A landscape with many valleys, sampled at points; each row gives a point and its height.
From any point a ball rolls to the lowest of the 2 points nearest to it. It stops when none of these is lower. Distance is the straight distance between rows; heights are no part of it.
(409) (h 517): 0	18	-3	-20	-3	-7	-10	-9	27	10	3	-19	18	-2	-10	-18	32	3	1	-10	0	-29	32	-2	9	2
(823) (h 303): 45	-7	22	5	-20	-35	-17	-45	-16	13	-5	-15	-12	-25	-7	-7	5	-14	-29	5	-2	-22	6	-6	14	11
(644) (h 638): -3	-21	17	-13	-6	-10	12	7	-7	8	14	3	10	-20	20	14	-38	-21	34	-10	-15	4	-7	2	6	19
(655) (h 334): -14	2	0	26	-8	16	27	0	-1	-17	1	-2	-29	15	-8	-31	8	-9	-23	26	3	7	-24	18	-16	-10
(244) (h 352): -3	-9	12	21	-17	6	2	8	-23	-13	-9	4	-41	20	-15	-19	11	-17	-30	27	-11	-3	-25	3	-20	-6
(780) (h 259): 2	-5	-5	29	3	10	17	25	19	0	10	-21	-29	36	10	-13	13	12	-6	16	-13	-14	-4	0	-7	-13
(981) (h 145): -11	18	36	-19	-6	14	-11	2	24	1	-3	12	14	-26	-2	15	-26	22	35	-1	-16	-9	-5	15	3	-5
(969) (h 119): -3	16	13	-36	-9	6	-3	-3	-12	10	15	6	21	-25	0	-11	-6	-5	15	18	-16	-31	4	12	-6	1
(396) (h 289): 14	-6	-24	-3	30	-5	13	31	-2	3	-3	-11	6	18	22	20	-7	-7	11	-12	2	20	15	-21	19	17
(431) (h 651): 7	-1	-11	-8	17	18	9	0	-3	-17	-19	36	8	-5	-6	36	8	39	-5	-20	20	28	-12	-1	-3	14
(637) (h 154): -9	19	-29	23	14	-4	0	-27	14	-6	12	-11	10	26	10	-11	1	-10	3	-9	-7	6	36	20	2	-18
(255) (h 77): -10	-22	33	-1	-20	1	-18	-1	-24	0	-18	3	-12	-13	-20	6	-9	-1	8	-15	7	14	-15	-6	-27	4
(984) (h 584): 36	-8	-13	-27	2	-4	5	-19	-3	7	5	5	19	-43	24	-33	-4	-13	-9	-4	-13	-28	-5	24	13	-6
(957) (h 462): -8	17	24	-3	-4	25	2	4	28	-15	-22	3	-13	22	-39	-14	30	15	13	-12	-5	-17	5	5	-17	-6
(752) (h 558): 23	20	7	-44	-2	5	-8	-7	15	-1	1	4	13	-35	4	0	23	20	-10	15	3	-19	15	5	8	-1
(789) (h 542): 36	-21	-23	-2	6	9	14	19	-2	-2	-2	-1	-18	1	12	11	-2	8	-23	13	13	16	-11	-11	-5	17
(209) (h 341): 28	-24	-31	-6	16	-3	11	16	4	-4	-11	-9	1	6	11	-1	1	-20	31	-14	-9	6	20	-19	10	6
(308) (h 666): 31	8	-20	-27	35	17	14	-3	-21	-22	-16	41	10	-3	4	23	11	28	-6	4	0	21	6	15	-2	19
(543) (h 611): -18	-20	-9	2	-1	19	31	12	14	5	17	-1	10	-3	14	-14	-11	4	43	-8	7	-7	-23	8	-1	2
(638) (h 591): 22	-10	-14	7	2	4	-4	3	-6	-10	-3	3	-6	8	-17	10	20	13	-43	5	23	8	0	-8	-6	7
(594) (h 538): 13	29	6	-28	12	-9	-8	7	27	8	6	-15	11	-11	-5	14	22	18	-1	1	5	-20	25	-6	21	11
(380) (h 386): 26	-19	-15	4	22	-22	-4	-8	13	-6	-13	-10	14	0	6	7	6	-14	17	-16	-6	-4	28	-18	36	-1
(605) (h 140): 13	-19	16	5	-31	-12	1	-22	-27	-1	5	0	-13	-22	-6	-31	-5	-26	-19	-6	1	1	-19	-8	-22	8
(78) (h 217): -22	30	21	-24	-6	11	-12	29	-16	9	7	6	-2	-1	-5	26	-14	11	-12	23	7	13	-9	-5	-6	22
(662) (h 617): -22	-17	-7	6	16	35	35	17	-14	2	5	4	-9	3	11	-10	1	9	48	5	-1	13	-40	8	-9	9
(24) (h 87): 15	10	-20	20	28	-5	-4	-12	-12	-10	8	-15	-7	12	17	32	-21	-18	-16	11	-10	19	29	11	30	-9
(264) (h 252): -25	4	-3	31	-10	-5	9	15	22	4	3	-21	-14	52	-9	-18	8	-9	3	-5	-4	-9	10	-6	-13	-7
(585) (h 233): 1	-9	-6	-19	18	-4	0	26	-23	2	-14	1	5	13	13	30	-4	-9	6	-5	4	27	4	-19	-1	28
(141) (h 284): -39	15	12	27	-16	-6	18	9	14	11	-12	-8	-23	62	-15	-19	1	-3	24	-26	2	8	-12	-10	-21	-5
(647) (h 182): -29	5	23	0	-8	-14	0	22	29	22	-5	-15	-3	12	-3	11	-32	11	31	-25	-6	-11	6	-20	10	2
(757) (h 169): -28	28	-15	-8	3	15	8	27	10	9	13	-5	0	19	-13	-6	15	10	-20	24	15	-2	2	-9	-14	2
(1008) (h 131): 12	6	-20	14	15	-13	-9	-7	3	0	21	-33	-15	11	25	13	-9	-22	-12	10	-22	-7	39	20	20	-12
(956) (h 371): 10	-8	-2	11	-8	1	-8	4	-50	2	3	1	-30	13	-6	-7	1	-11	-28	29	-13	-3	-4	0	-12	8
(265) (h 174): -2	13	-34	4	16	-1	-11	-16	-9	-12	-4	27	22	-15	25	12	3	8	-28	25	7	21	-13	15	-3	-19
(385) (h 404): -13	-12	-20	17	-3	-9	1	9	-6	7	0	-9	17	2	-1	-2	-11	-27	-18	6	14	22	-7	-25	12	1
(699) (h 126): -18	28	-1	-4	-9	6	-11	0	7	-3	-10	21	10	-15	2	-25	21	5	-24	27	5	-3	-25	20	-26	-24
(121) (h 249): 2	20	20	-22	-5	-9	-20	36	-20	11	-4	-10	-4	15	-3	37	4	16	-12	16	5	6	-8	-21	-10	29
(106) (h 121): -5	-11	11	2	-16	-3	3	-9	-9	2	2	3	3	-17	-8	-38	-5	-28	-6	5	-6	-10	-13	15	-8	-7
(620) (h 181): -25	38	15	-15	-6	-3	-9	16	3	13	22	-8	8	-2	-1	18	-11	5	-7	24	-3	-11	9	-3	5	6
(535) (h 124): -23	41	-19	-14	18	0	-20	0	-1	-3	-3	23	28	-10	19	25	14	19	-14	30	0	-1	-4	17	-8	-13
(698) (h 625): -1	-5	-20	24	24	14	10	22	3	-20	-20	11	-5	21	-20	20	14	26	-31	-7	29	22	-1	-3	12	-3
(899) (h 125): -1	-18	48	-2	-17	10	-9	-5	-3	-4	-23	4	-18	-6	-16	5	-12	0	29	-5	-28	-19	2	12	0	-3
(242) (h 442): -13	-11	-12	-1	0	-6	-1	6	-10	2	-11	-2	14	4	-11	-24	21	-28	-9	-1	16	16	-3	-19	-5	-1
(212) (h 433): -3	-3	-1	10	4	-10	-9	-35	7	-20	-14	22	22	-6	-1	-14	13	-21	25	-15	-18	-1	13	13	8	-25
(43) (h 127): -23	35	-27	-11	10	21	6	1	17	0	21	3	19	10	10	-16	18	16	-4	12	8	-6	16	5	-9	-11
(239) (h 144): -4	25	21	-31	-15	-5	-11	-8	0	23	22	-5	19	-35	3	11	-10	-7	-12	31	2	-10	-3	7	4	9
(863) (h 165): 4	1	15	-17	-1	-8	-18	10	-36	2	-9	7	1	4	-11	44	2	6	-4	-9	13	22	-3	-22	-12	35
(391) (h 353): -8	-5	9	14	-16	-17	-15	-25	0	-5	-3	4	4	-10	-9	4	-11	-9	-23	3	15	23	-8	-12	12	3
(806) (h 239): 49	-8	0	-6	-5	-15	-11	-44	-4	-11	1	12	-16	-27	1	14	-6	12	-22	-27	-1	-1	6	-8	3	16
(702) (h 210): -34	17	13	17	-18	-19	-5	11	29	20	0	-20	-5	33	-13	-2	-13	8	10	-23	2	-17	13	-18	1	-3
(138) (h 602): 0	-14	-8	-2	-6	12	33	9	31	5	35	-1	17	-33	16	-12	-32	0	19	-7	-4	-18	-33	26	-1	-8
(866) (h 96): -10	4	5	0	-13	-7	-4	-14	-3	9	21	-14	19	-7	-5	-15	-5	-28	21	2	-18	-21	14	12	4	-4
(640) (h 183): 19	-31	6	7	-37	-21	-1	-15	-3	25	15	-8	2	-28	12	-10	-17	-28	-20	-4	17	6	-23	-19	-13	20
(829) (h 621): -24	-16	4	-2	27	27	32	29	-24	-1	-7	15	-19	12	15	23	-13	21	40	-11	11	28	-33	-5	0	18
(79) (h 426): 16	-9	15	8	2	-4	-10	26	-13	1	-9	-7	-13	41	-5	5	30	4	-2	2	-16	-15	-2	-15	-6	-15
(804) (h 195): 19	11	11	1	-4	-3	-23	-47	-13	-16	-21	28	0	-26	-17	-5	2	10	-21	4	-8	4	-2	15	-9	-9
(704) (h 315): -9	3	15	30	-20	8	11	-15	11	-13	8	10	-18	-8	-11	-11	-7	-2	-33	20	9	7	-24	16	-6	-13
(50) (h 339): 25	11	2	-8	-16	-29	-11	-47	-15	15	9	-18	-5	-31	11	6	0	-12	-33	20	9	-8	15	1	23	6
(856) (h 287): -6	5	3	13	-23	4	3	11	8	7	31	-14	-14	-11	1	-23	-14	-10	-36	33	1	-15	-17	13	-5	-9
(743) (h 118): -6	16	-52	26	36	16	-2	-17	-1	-17	1	-2	5	34	0	2	9	1	-1	-5	4	18	25	21	-4	-18
(589) (h 418): 20	-19	-9	-1	22	-8	-10	-33	-8	-19	-23	17	19	-18	-7	0	10	-10	12	-21	-4	-1	20	5	23	-10
(913) (h 473): 0	2	11	-14	7	30	4	5	-8	-21	-27	13	-12	5	-29	-10	35	21	4	-4	2	2	-11	7	-19	-6
(499) (h 162): -3	12	9	-12	-8	-4	-29	-20	3	-5	-25	35	16	-23	-11	-1	24	12	-22	11	6	6	-22	8	-26	-11
(466) (h 178): -2	11	-12	26	15	-31	-13	1	7	24	16	-46	-2	33	26	20	-1	-13	-1	1	-12	-12	44	-11	19	-16
(17) (h 470): -14	7	-24	-9	8	-2	1	12	0	3	6	-16	23	18	-5	-19	28	-20	5	0	7	-3	21	-23	-6	4
(912) (h 105): -8	-19	25	-10	-7	-6	-20	6	-17	1	-11	-6	-8	0	-15	0	-2	-14	34	-11	-11	-2	3	-11	0	4
(237) (h 230): 15	-22	2	-6	-27	5	7	15	-3	21	37	-9	-7	-28	11	-14	-24	-10	-23	7	18	-4	-34	-7	-11	14
(966) (h 110): -5	-17	25	-14	-13	-7	-27	7	-45	7	-10	2	-9	-10	-2	25	-7	-2	22	-23	14	19	-11	-25	-31	28
(671) (h 397): 13	-11	-1	-3	-3	-1	-6	26	-37	3	2	-11	-15	25	5	8	11	-11	-7	19	-11	-6	5	-14	-13	-2
(92) (h 215): -11	20	-11	24	10	-32	-5	-5	26	18	5	-27	-2	39	12	16	-14	5	-2	-25	-3	-10	34	-12	29	-14
(449) (h 218): 27	-19	9	9	-8	-4	-4	-37	-5	-23	-17	29	-17	-19	-7	6	-8	11	-2	-22	-2	11	-4	1	4	4
(63) (h 70): -1	2	-27	27	33	3	2	-14	-16	-27	-8	2	3	13	-6	22	-5	-7	-16	6	-1	25	19	13	14	-9
(876) (h 260): -7	17	11	15	10	-37	-20	3	15	8	-7	-27	5	10	-5	30	-15	1	-14	-10	16	4	23	-17	45	-12
(82) (h 486): 23	-24	-8	0	9	22	26	4	-12	-20	-23	11	-26	9	-17	-33	36	1	-6	-2	9	8	-13	-1	-11	-3
(21) (h 497): -7	10	-11	-7	-10	6	2	-6	25	7	9	-4	15	18	-5	-42	26	-15	14	-14	6	-16	15	3	-10	-3
(13) (h 449): 0	8	22	-1	5	10	-18	17	-4	-7	-13	-12	-9	32	-31	0	26	5	19	-5	-25	-21	18	-6	-10	-2
(401) (h 503): 41	-43	-28	-4	10	19	23	14	-2	-7	-18	7	-24	-3	7	-25	12	10	-10	-8	8	3	-16	-7	-6	7
(475) (h 306): 1	-1	23	7	-8	-24	-22	0	0	8	1	-12	-1	-4	-6	32	-20	-2	-14	8	3	3	11	-13	26	2
(249) (h 317): -28	1	-38	15	3	19	24	-8	2	5	9	6	10	36	12	-11	-1	22	46	-19	-6	10	6	9	-11	4
(483) (h 219): -14	3	-12	4	2	6	15	35	21	7	20	-17	-6	11	7	-2	0	5	4	6	1	-10	5	-6	1	2
(810) (h 593): 20	-16	-16	-10	7	10	20	-5	8	-4	25	4	9	-25	27	-18	-24	-15	15	2	-21	-16	-5	18	10	-10
(690) (h 160): -27	-1	33	-14	-8	1	-3	13	31	8	-15	4	9	-20	-4	1	-14	16	34	-28	7	-1	-12	-10	8	-4
(681) (h 626): -29	-20	19	-7	10	17	20	19	-3	3	-11	19	0	-18	15	15	-24	23	41	-22	15	28	-32	-4	-6	4
(116) (h 630): -6	-32	17	-16	12	3	22	17	-5	-3	6	17	-2	-15	27	20	-37	-1	52	-20	-2	31	-18	7	0	16
(441) (h 272): 40	-24	15	19	-29	-32	-19	-35	-1	1	-5	-5	-17	-14	4	6	-11	-6	-22	-12	2	-6	5	-9	9	3
(149) (h 263): -5	-1	1	-4	-18	1	10	16	16	15	41	-18	16	-25	2	-14	-22	-12	-19	19	2	-20	-20	8	3	3
(485) (h 572): 28	-4	-9	-33	4	2	-12	-18	5	-4	-12	22	22	-42	18	-12	11	21	-3	3	-5	-18	0	13	10	-9
(592) (h 134): 13	3	33	-10	-12	16	3	-7	16	-9	6	7	-13	-24	-7	3	-22	11	19	2	-28	-22	-3	30	6	-7
(278) (h 117): -5	-3	-13	15	-5	-13	-1	-34	12	-4	17	-6	21	-2	7	-26	-11	-35	16	-7	-18	-13	33	17	9	-18
(14) (h 639): -8	9	-5	15	18	15	4	9	23	-19	-25	25	5	1	-15	13	10	47	-21	-14	27	13	-15	-1	6	-9
(811) (h 304): -36	-2	-11	28	-3	13	31	2	7	14	6	-4	-14	46	-5	-16	-7	13	48	-22	-1	6	-9	4	-8	0
(734) (h 89): -22	31	-11	-12	5	3	-15	-7	3	0	1	11	26	-11	-5	-9	25	-4	-17	26	-2	-3	4	5	-7	-15

For each start below, name the point where the ball stops.
(876) | (63)
(543) | (63)
(50) | (734)
(823) | (734)
(594) | (63)
(698) | (866)
(671) | (866)
(690) | (255)
(149) | (866)
(589) | (255)
